The views of a scene show one set of named points, each view turned or mirrored, shifted and resized as a whole, with a little noise and some points left out.

Scene 1
View 1
J_16: [-12.8  35.9 -15.8  -1.7 -19.2  13.8   0.2 -17.6  11.1   1.0  33.0  15.5
 -13.7 -13.4  -7.8   9.6  -0.2 -37.7  22.3  -4.6  21.2  -5.5  16.2  -7.9
  26.4 -26.7  17.7]
J_174: [  2.1  21.7  11.4  10.4 -35.3   7.2  10.0  -9.3   4.1   5.3  26.9  20.8
  23.5 -11.5  -5.1  -4.4  -3.8 -32.3  30.9   2.7  15.0   4.0   7.5   0.1
  37.0   1.7   1.2]
J_445: [ -8.7  31.7 -13.1 -22.9  -8.5  12.3  -5.1 -14.9   6.8  -4.2  39.1   8.7
 -25.1  -6.6  -0.7  12.2   2.1 -46.3  28.1 -12.0  33.3  -4.5  11.9 -23.4
  24.6 -23.7   5.9]
J_221: [-18.5  32.7 -14.4 -32.1 -13.1  -3.8  -0.9  -8.5   5.8  16.7  14.5   1.8
 -17.2 -10.4   5.3  21.7   3.1 -29.1  19.8  -7.8  26.2 -17.3  24.0  13.5
  11.7 -21.7  12.6]
J_786: [  3.3   4.4  23.1 -38.4  -5.9 -11.4   8.3  12.0  -3.1  13.3   9.2 -10.3
  24.5  21.0  21.5  23.5   7.6 -22.8  24.4  -6.6  21.3  -1.1   2.8  11.0
   5.6  25.9 -26.8]
J_967: [ -9.0  19.5   8.7 -23.4 -12.6  -3.2   9.4  -5.8  12.1   7.1   9.9  -3.1
  11.4  13.4   3.6  11.0  11.7 -20.2  15.1 -15.0  16.2 -10.1   4.9  22.5
   7.8  -2.4 -14.7]
J_874: [ -5.0  25.0   1.0 -18.7 -13.1   6.5   2.2 -12.0   9.5  -2.8  27.7   6.5
  -3.5   3.7  -1.0   5.4   5.9 -35.5  24.5 -13.2  24.8  -2.4   4.0  -6.3
  19.5 -10.3  -6.9]
J_346: [ -4.4  22.1   0.4 -50.7  -4.7  -2.0  -7.1  -4.0  -3.3   1.8  29.9  -2.1
 -21.2  -1.2  10.2   9.4   3.7 -48.4  36.8 -17.6  45.4  -5.4   7.4 -21.3
  19.6  -7.2 -12.0]
J_148: [ -9.5  22.6  -3.2   1.6  -9.9  11.2  10.6  -6.8  15.5   5.3  19.5   5.1
  10.7  11.7   1.6  26.3   7.1 -19.7   9.7  -1.2   5.8  -2.5  10.3  13.0
  10.2  -6.6   4.0]
J_860: [ -7.5  18.1  17.1  -7.3 -23.5  -6.1  17.1  -6.2  16.3  10.1   1.2  -1.1
  32.6  13.8  -1.2   4.7  12.4  -8.3  10.4 -12.4   4.1 -10.6   1.4  43.0
   8.0   3.4 -17.2]
J_916: [ -3.7   6.1  26.0  -7.7 -13.3  -7.6  22.8   3.8  17.6  11.6  -4.9  -8.1
  48.7  32.8   7.5  17.4  16.8   0.6   2.7  -8.4  -4.5  -6.0  -2.9  48.6
  -3.2  18.9 -27.1]
J_229: [-13.2  26.8  -0.4 -33.9 -15.1  -6.2   3.1  -9.1   8.8   9.0  13.3  -1.0
  -5.8   0.0   1.3   7.6   8.1 -28.8  21.8 -17.6  26.8 -14.3  10.7  15.5
  11.5 -14.2  -6.7]
J_325: [ -4.4  30.4   7.2  10.5 -24.9  19.2   8.7 -28.5  24.1 -21.2  36.3  15.8
   7.1   6.0 -22.6 -24.3  10.4 -33.5  19.7 -21.7  15.2   0.3 -12.9  -3.1
  30.4 -21.3 -14.0]
J_719: [-13.0  18.6  11.4 -27.1 -13.4 -10.5  14.1  -4.1  17.9  12.8  -3.7 -10.0
  20.1  18.8   3.2  12.5  16.5  -8.1   7.8 -17.6  10.4 -16.5   4.0  45.1
  -2.1   0.0 -20.8]
J_204: [ -9.8  24.7  -2.8 -10.9 -15.9   2.4   7.0  -5.4   8.9  11.4  16.2   5.9
   5.4   0.3   3.2  20.4   3.0 -24.0  17.9  -2.5  13.5  -7.4  15.6  13.5
  13.7  -7.9   5.2]
J_161: [ -4.7  20.6  12.0 -12.6 -11.8   8.3  10.4 -17.5  22.1 -13.7  23.3   0.7
  10.2  23.4  -8.4  -7.5  16.8 -25.8  13.8 -25.0  16.3  -4.4 -12.4   9.1
  12.0  -6.9 -26.3]
View 2
J_967: [  3.5  -9.7   0.3  -9.7  11.1   3.0   5.5  -8.6  -6.4   8.3   8.6 -13.3
   5.7   2.4  16.0   1.6  -6.0  15.5  -5.0  -4.6  -3.6   0.2  -2.7  -2.2
   4.6 -11.8  -6.4]
J_148: [  0.0   0.7   1.0  -7.2  16.3  -5.2  10.8  -7.3  -7.6   7.9   5.9  -8.4
  -3.3  -6.7  10.5   2.1 -18.4  13.0  -1.5 -12.2   1.6   6.3  -2.2  -0.5
   0.8 -17.4 -11.4]
J_325: [  3.7  -6.3   4.6  -9.0  17.3   3.5  18.5  -9.1 -15.8  -5.8  -0.4  -1.7
  22.7  -4.0  20.2  -4.5 -26.4  12.1 -11.1 -19.2   4.2  19.4 -13.5   4.9
  25.8 -30.8   0.5]
J_204: [  3.6   0.3   1.5  -8.4  11.7  -2.2   6.5  -7.2  -3.8   7.5   6.0  -9.5
   2.4  -5.1   8.5   3.7 -15.0  16.2  -5.2  -8.0   2.8   8.2  -2.3  -2.6
   1.2 -10.7  -8.5]
J_719: [  7.0 -15.8  -0.4  -6.1  12.7   4.0   3.4  -6.6  -4.4  13.1  13.5 -15.9
   2.2   3.4  22.9   5.6   0.5  14.7  -5.8  -5.7 -10.5 -13.5  -0.5  -6.6
   3.6 -13.4  -9.2]
J_445: [  5.1  10.7   9.5 -11.1   8.3   6.1   8.5 -11.1 -11.7   1.0  -4.6  -6.8
  15.9  -9.7  -1.0  -0.8 -20.3  16.7 -10.7   1.3  12.5  34.4  -7.5   3.4
   8.2  -6.4  -6.4]
J_229: [  9.3  -3.1   4.1  -8.6   6.9   7.8   1.8  -8.4  -4.2   7.0   5.1 -11.8
  13.5  -2.5  10.7   4.9  -7.8  18.8 -11.9  -0.8   0.6  10.9  -3.8  -3.8
   6.0  -5.6  -6.5]
J_786: [ -9.3 -16.2  -4.4 -19.9   3.8   0.7   3.5 -14.6  -5.1   7.6  10.4 -17.9
  -1.6  15.9  10.3  -6.0   0.5  17.6   6.9   4.5  -4.5  -3.7  -1.5  -0.5
  -2.7  -1.9   1.3]
J_860: [  3.1 -16.7  -5.3  -7.9  13.7  -2.3   6.8  -6.0  -0.9   8.5  13.9 -10.5
   3.3   4.4  23.9   3.7  -9.2  15.4  -3.3 -16.5  -8.6 -13.6  -2.1  -5.6
   5.7 -19.4  -4.5]
J_916: [ -5.1 -23.8  -7.6 -10.1  15.5  -5.6   8.4  -8.3  -3.9  12.2  18.4 -15.3
  -9.9  11.8  26.7  -0.6  -1.9  12.6   5.7 -13.7 -13.9 -24.8   0.3  -4.5
  -0.1 -21.0  -5.2]
J_161: [  0.6 -12.3   4.8  -9.3  16.0   6.9  14.1 -11.2 -18.1   2.5   4.1 -11.1
  13.4   3.7  20.8  -4.9 -10.4  10.5  -6.0  -7.4  -3.2   6.9  -9.1   2.7
  17.8 -23.6  -3.0]
J_346: [  1.3   2.4   8.4 -18.2   0.9  13.1   2.5 -16.2 -10.9   2.4  -2.6 -14.5
  17.1   2.7  -2.6  -3.9  -5.1  19.6  -7.7  15.6   9.3  29.7  -5.7   3.4
   4.4   6.0  -0.5]
J_221: [ 13.1   8.5   5.4  -5.7   7.2   5.1  -0.9  -5.3  -1.0   9.3   3.6 -10.5
   9.2 -11.6   2.8  10.3 -11.6  20.1 -13.3  -0.5   5.4  15.6  -0.7  -5.3
  -1.1   0.1 -12.8]
J_16: [  8.3  12.3   5.3  -7.6  11.6  -0.6   8.6  -6.5  -5.1   1.6  -1.6  -2.9
  12.9 -15.6   2.4   4.9 -27.9  17.1 -11.7 -11.7  11.7  27.7  -6.2   0.6
   6.5 -12.0  -8.0]
J_874: [  1.8  -1.1   4.2 -12.2   9.9   4.1   9.2 -11.1 -10.0   1.1   1.0  -8.5
  13.4  -2.2   7.8  -1.8 -15.8  16.3  -6.8  -3.7   5.6  19.5  -7.0   2.1
   9.4 -11.3  -3.1]
J_174: [ -2.0  -3.9  -7.4 -16.9   8.1  -8.6  10.0  -8.6   3.3  -4.5   4.1   0.1
  12.3   1.4   9.5  -1.8 -30.4  20.8  -2.2 -23.1   7.5  13.6  -7.6   1.0
   8.2 -15.7   6.8]
View 3
J_221: [ -6.1  -7.2  24.5   9.5   7.7  10.5  24.8 -15.2 -13.7  10.1  13.7 -19.8
   1.2 -10.2   5.6  -6.0 -15.2   1.9  -7.8 -11.9   2.9 -43.2  -0.3 -10.5
   8.4   6.1   1.6]
J_786: [ -7.8  -3.2  17.0  13.9  12.2 -19.7  -1.7 -27.5 -13.5   3.9  -1.7   1.4
 -21.3  27.0  19.6 -20.8  -0.7 -16.8  -8.9 -39.6  21.2   3.2  -2.2   5.1
  20.3  13.9  15.0]
J_445: [ -8.9 -10.4  28.7  -2.8   8.5   8.9  -1.3 -22.0  -6.5  19.7   9.6 -32.8
  10.0 -31.3   1.0  16.9  -5.3   9.2 -11.0 -16.8  -1.4 -15.7  -4.4 -15.1
  14.4  -2.6  11.3]
J_148: [ -9.0  -4.7  11.4   0.7  14.9  11.6  10.9 -11.3  -8.8   0.3  22.7 -16.9
 -17.1  -0.6  -9.2   3.4 -18.2 -16.7  -2.2  -6.1  10.9  -5.6   7.2  -6.8
   7.3  17.2  12.0]
J_204: [-11.4  -5.0  12.0   7.6  14.0   7.4  12.1 -13.3 -10.8   3.8  19.8 -16.6
 -12.5  -3.9   1.0  -2.2 -14.8  -7.4  -6.0 -11.6  11.2 -19.2   2.0  -6.7
   7.4  13.8   7.6]
J_229: [ -3.3  -1.5  20.5  14.7  11.1  -0.8  14.3 -14.6 -13.6  10.1   6.2 -16.2
  -0.1  -1.4   2.5  -5.4 -13.8   1.6 -18.7 -15.6   7.6 -23.8  -4.8   2.6
   9.5   5.0   6.0]
J_967: [ -2.4   1.7  14.2  13.8  15.2  -3.3  10.8 -12.4 -12.9   4.2   7.8  -9.1
 -10.0  11.0  -3.8  -7.7 -15.5 -10.3 -16.6 -14.7  12.4  -6.7  -0.9   7.2
   9.5  11.4  11.1]
J_161: [  1.1   5.8  15.7   9.2  18.9  -4.2  -1.8  -8.5 -10.5   8.6   3.2 -17.1
  -2.2   0.8 -18.5   9.7 -17.0  -7.2 -26.7  -8.4   8.7  15.7  -3.4  14.3
  10.3   5.9  18.2]
J_16: [-13.7  -8.0  14.6   0.4  12.9  17.2   7.2 -12.2  -6.7  12.1  23.9 -34.1
   0.8 -32.8  -5.3  16.7 -13.9   7.7  -9.2  -4.3   2.6 -25.6  -2.6 -16.2
   5.7   5.7   7.4]
J_860: [ -6.5   8.9  -1.4  21.3  22.0  -5.7  11.7  -3.3 -15.1  -4.5  15.7  -4.3
 -22.9  19.8  -9.5 -11.2 -21.6 -15.1 -20.3  -8.3  20.4  -1.3  -0.8  15.7
   2.0  20.6  11.4]
J_916: [ -3.8   7.7  -1.4  19.1  22.7  -9.8  11.2  -5.9 -15.5 -10.6  12.9   6.6
 -34.5  41.4  -8.7 -20.4 -21.6 -31.5 -13.3 -13.9  25.3  14.5   6.1  18.5
   6.1  27.8  15.8]
J_719: [  3.8   7.3  11.4  21.1  15.8  -6.5  21.9  -7.4 -17.8  -1.5   5.2  -0.4
 -14.8  27.3  -7.3 -18.0 -22.5 -16.6 -19.4 -11.3  14.9  -8.3   1.0  17.4
   7.2  15.2   9.3]
J_874: [ -7.5  -3.5  19.8   5.1  13.3   1.7  -1.5 -17.1  -8.5  13.1   9.5 -23.6
  -0.5 -14.0  -1.5   8.7  -9.0   1.6 -15.6 -16.0   6.5  -6.5  -4.9  -3.2
  11.6   3.6  12.5]
J_174: [-28.1   0.4  -9.2  11.6  22.9   0.2 -12.4 -11.0  -6.6   4.8  29.3 -24.6
 -20.9 -21.6   1.9  10.7  -7.3   3.7 -15.1 -15.4  18.6  -3.9  -9.1  -5.5
   1.7  16.1  12.4]
View 4
J_860: [-14.5  -3.7  -8.8 -16.4 -27.6  -1.0 -23.9 -16.0   2.0   2.3  14.8   6.9
  -6.9 -20.4 -13.1   7.4  -6.1   6.8  16.4  -0.4  23.1   3.6  -4.5  -7.4
 -19.8  12.4  12.7]
J_874: [-11.9  17.0   4.5 -10.9 -13.1  -6.5  -7.6  12.3  -5.5   0.3   3.4   9.9
   7.6 -16.6  -3.0   0.4   6.4  12.1 -15.5 -31.4  16.8  19.8 -10.6  -2.9
   1.2  -0.9   8.7]
J_719: [ -3.1  -2.0   0.8 -19.2 -28.0  -0.8 -13.8 -13.4  -7.2   4.9  23.4   7.8
  -4.8 -17.3 -10.1   0.4  -9.2   8.0  26.7 -10.7  24.6  -3.1  -0.6  -7.0
 -23.6  11.1  11.4]
J_786: [  8.7   2.4 -11.1 -23.9 -16.6 -21.2  -1.1   9.3  11.0 -10.8  20.5  16.5
  18.0 -20.4   1.4   3.8  -2.7   2.3  23.2  -5.2  30.3  -7.5   0.4  -1.2
  -2.1   1.1   7.8]
J_16: [-14.9   8.8  19.4  -4.3  -8.3   8.9 -14.8  12.1  -8.7  11.9 -10.4   9.6
   7.1  -9.9 -10.8  -3.2  13.0  11.5 -36.7 -36.2  14.7  29.3 -19.9   0.1
   4.2   7.2  -1.8]
J_916: [ -8.9  -8.2 -13.4 -22.6 -38.6  -8.1 -24.2 -18.8  11.9 -12.9  23.1   7.0
  -2.4 -19.1 -10.7   3.9 -10.1   1.3  32.1  15.8  24.6  -9.5  -4.1  -4.0
 -25.5  14.6  16.5]
J_229: [ -4.8   8.6   8.7 -12.1 -11.5  -0.6  -6.6   5.1 -10.8  11.9   9.3  11.6
   3.1 -16.2  -5.9   0.4   1.6  11.8  -1.6 -31.6  21.8  13.3  -5.3  -5.5
  -5.4   4.6   4.8]
J_967: [ -6.9   5.2   1.5 -16.5 -22.0  -4.7 -10.5  -1.1  -4.8   1.7  14.9   8.9
   2.2 -15.9  -6.6   0.3  -2.2   8.1   9.5 -17.4  21.6   5.0  -5.1  -5.2
 -11.6   6.8   9.9]
J_445: [ -8.1  20.7  18.6  -8.4  -5.3  -2.1  -0.6  23.6 -12.5   5.6  -3.9  12.0
  13.9 -11.1  -1.8  -7.1  12.8  13.3 -31.9 -47.6  15.3  26.3 -14.9   1.0
   9.9  -1.7   1.1]
J_204: [ -4.2  -2.6  10.3 -12.7 -15.7   3.6 -14.6   4.5  -0.5   6.8   2.7  12.0
   7.3 -12.8 -11.0  -2.1   5.4   6.7  -8.9 -17.8  22.9  10.9 -12.4   1.0
  -4.6  11.4  -1.0]
J_325: [-43.6  30.4  -6.2  -4.7 -23.8  -4.5 -22.4  -0.5  -5.8  -3.6  -4.0  -1.0
  -7.9 -21.8  -8.4   7.3   4.3  17.9 -29.6 -29.3   4.9  36.0 -12.8 -10.0
  -6.3  -2.9  23.6]
J_148: [-10.5   0.0  11.1 -13.5 -27.9   4.3 -20.6   0.8   1.9  -5.8   2.1   7.9
   6.5  -8.6 -12.1  -7.4   5.3   4.1 -10.6 -10.9  18.5  10.3 -18.0   3.7
  -8.8  13.9   4.8]
J_161: [-25.5  25.7  -4.2 -13.1 -29.9  -9.9 -12.9  -0.6  -6.9  -9.3  12.6   0.6
  -3.8 -19.6  -3.1   0.3  -1.9  13.7  -1.5 -23.6  11.5  16.8  -7.5  -7.3
 -13.3  -2.0  23.1]
J_346: [  4.9  23.5   8.2 -14.1   1.7 -16.2  11.7  28.3 -10.7   5.7   9.9  16.1
  19.5 -17.9   6.1  -0.9   7.2  13.5  -9.9 -48.0  23.2  15.7  -4.2  -3.7
  12.4  -9.8   1.9]
View 5
J_967: [ -2.6  -9.5  -2.2  -3.2   3.3  -6.1 -15.3   9.1 -14.5  29.7 -21.7 -34.2
   3.9  -2.3  -5.3 -11.9  -8.6  -1.7 -12.6   3.5 -18.4  -9.8   6.2   4.0
 -22.4 -20.2  -4.9]
J_221: [ -1.2   9.7 -23.3 -20.3   0.5  -6.8   7.7   8.5  -5.8  49.1  -2.7 -45.9
   0.0 -15.2  -0.6 -20.5 -34.1 -19.4 -14.0   7.7  -3.3 -12.7 -16.8  -1.0
 -15.9 -21.2   5.9]
J_174: [-23.8  20.0   0.4  22.1  18.0   6.2   5.3 -15.4  -3.4   9.4  -9.9 -17.0
   0.8  23.8 -10.3 -11.8  -9.6   3.8 -15.8  18.0 -15.9 -19.6 -11.7  -1.1
 -16.0 -25.9  -0.7]
J_325: [  5.7  14.1  -6.5   8.9  19.5  19.2  -3.6 -12.2 -10.2  21.9 -27.3   3.3
  -3.9  26.4 -19.8   1.1 -14.5  -6.4 -29.1  26.5 -15.2  -1.7 -11.5  -4.3
 -17.1 -41.6 -35.0]
J_445: [  7.7  29.6 -22.5 -18.6  11.3   6.6   1.5 -23.1 -10.8  33.5  -8.5 -29.0
   4.3   6.1  -7.8 -13.8 -36.5 -26.7 -16.4   6.1 -11.6 -13.8 -32.3  -3.6
  -8.7 -35.8  -7.4]
J_786: [ -8.8 -11.9  10.3  -3.0  -0.5 -16.6 -35.8  -6.1 -19.9  14.5 -22.2 -49.4
  16.8   0.9  -0.5 -16.4   0.3  -1.1   1.2 -17.9 -32.9 -22.3   9.7   9.1
 -22.5 -14.3  12.0]
J_148: [ -8.6  -1.3 -13.5  -5.3  11.4  -3.1   9.2  -0.9 -28.5  29.8  -9.6 -18.8
  -5.8  -0.6 -10.9 -16.4  -0.5  -0.5 -11.8   4.9 -12.2  -9.5   0.0  -0.5
  -8.9 -17.9   0.7]
J_874: [  2.9  13.9  -8.5  -6.3   9.8   3.9  -9.1 -13.3 -11.2  26.4 -17.4 -26.4
   4.4   9.0  -9.0 -10.5 -20.6 -13.9 -15.0   6.1 -17.1 -13.4 -15.1  -0.5
 -15.6 -30.9  -9.3]
J_860: [-14.3 -21.0   5.7  12.9   4.8  -5.9 -10.8  21.0 -13.5  26.0 -23.7 -26.7
  -0.9  -0.7  -7.8 -10.0   4.9  12.4 -15.1  12.4 -16.5  -7.7  20.4   4.9
 -27.4 -14.0  -5.7]
J_16: [ -3.5  27.7 -22.1  -6.6  14.8   9.0  15.5 -11.9  -5.2  34.8  -4.8 -20.8
  -4.0   8.2  -9.0 -14.3 -31.5 -17.1 -20.1  18.6  -5.5 -11.3 -27.9  -5.7
  -9.6 -31.9  -6.9]
J_346: [ 10.8  22.5  -9.7 -19.6   2.0  -1.9 -25.8 -22.9  -3.3  28.3 -16.2 -49.1
  16.9   4.8  -0.2 -13.4 -39.8 -29.7 -11.0  -6.7 -22.8 -21.0 -27.5   2.1
 -17.8 -33.0  -3.1]
J_161: [ 10.2  -6.0  -1.4  -2.4   9.2   5.3 -21.9  -3.2 -19.2  26.2 -32.3 -14.5
   2.3  11.8 -14.1  -2.6  -6.9  -5.6 -20.4   8.6 -22.0  -2.8   1.7   1.1
 -22.3 -32.3 -25.4]

Which points are out of place in each view (at most two, in the order of its rows)? Write none if all are in place.
view 1 | none
view 2 | J_204, J_346
view 3 | J_786, J_445
view 4 | J_229
view 5 | J_221, J_16
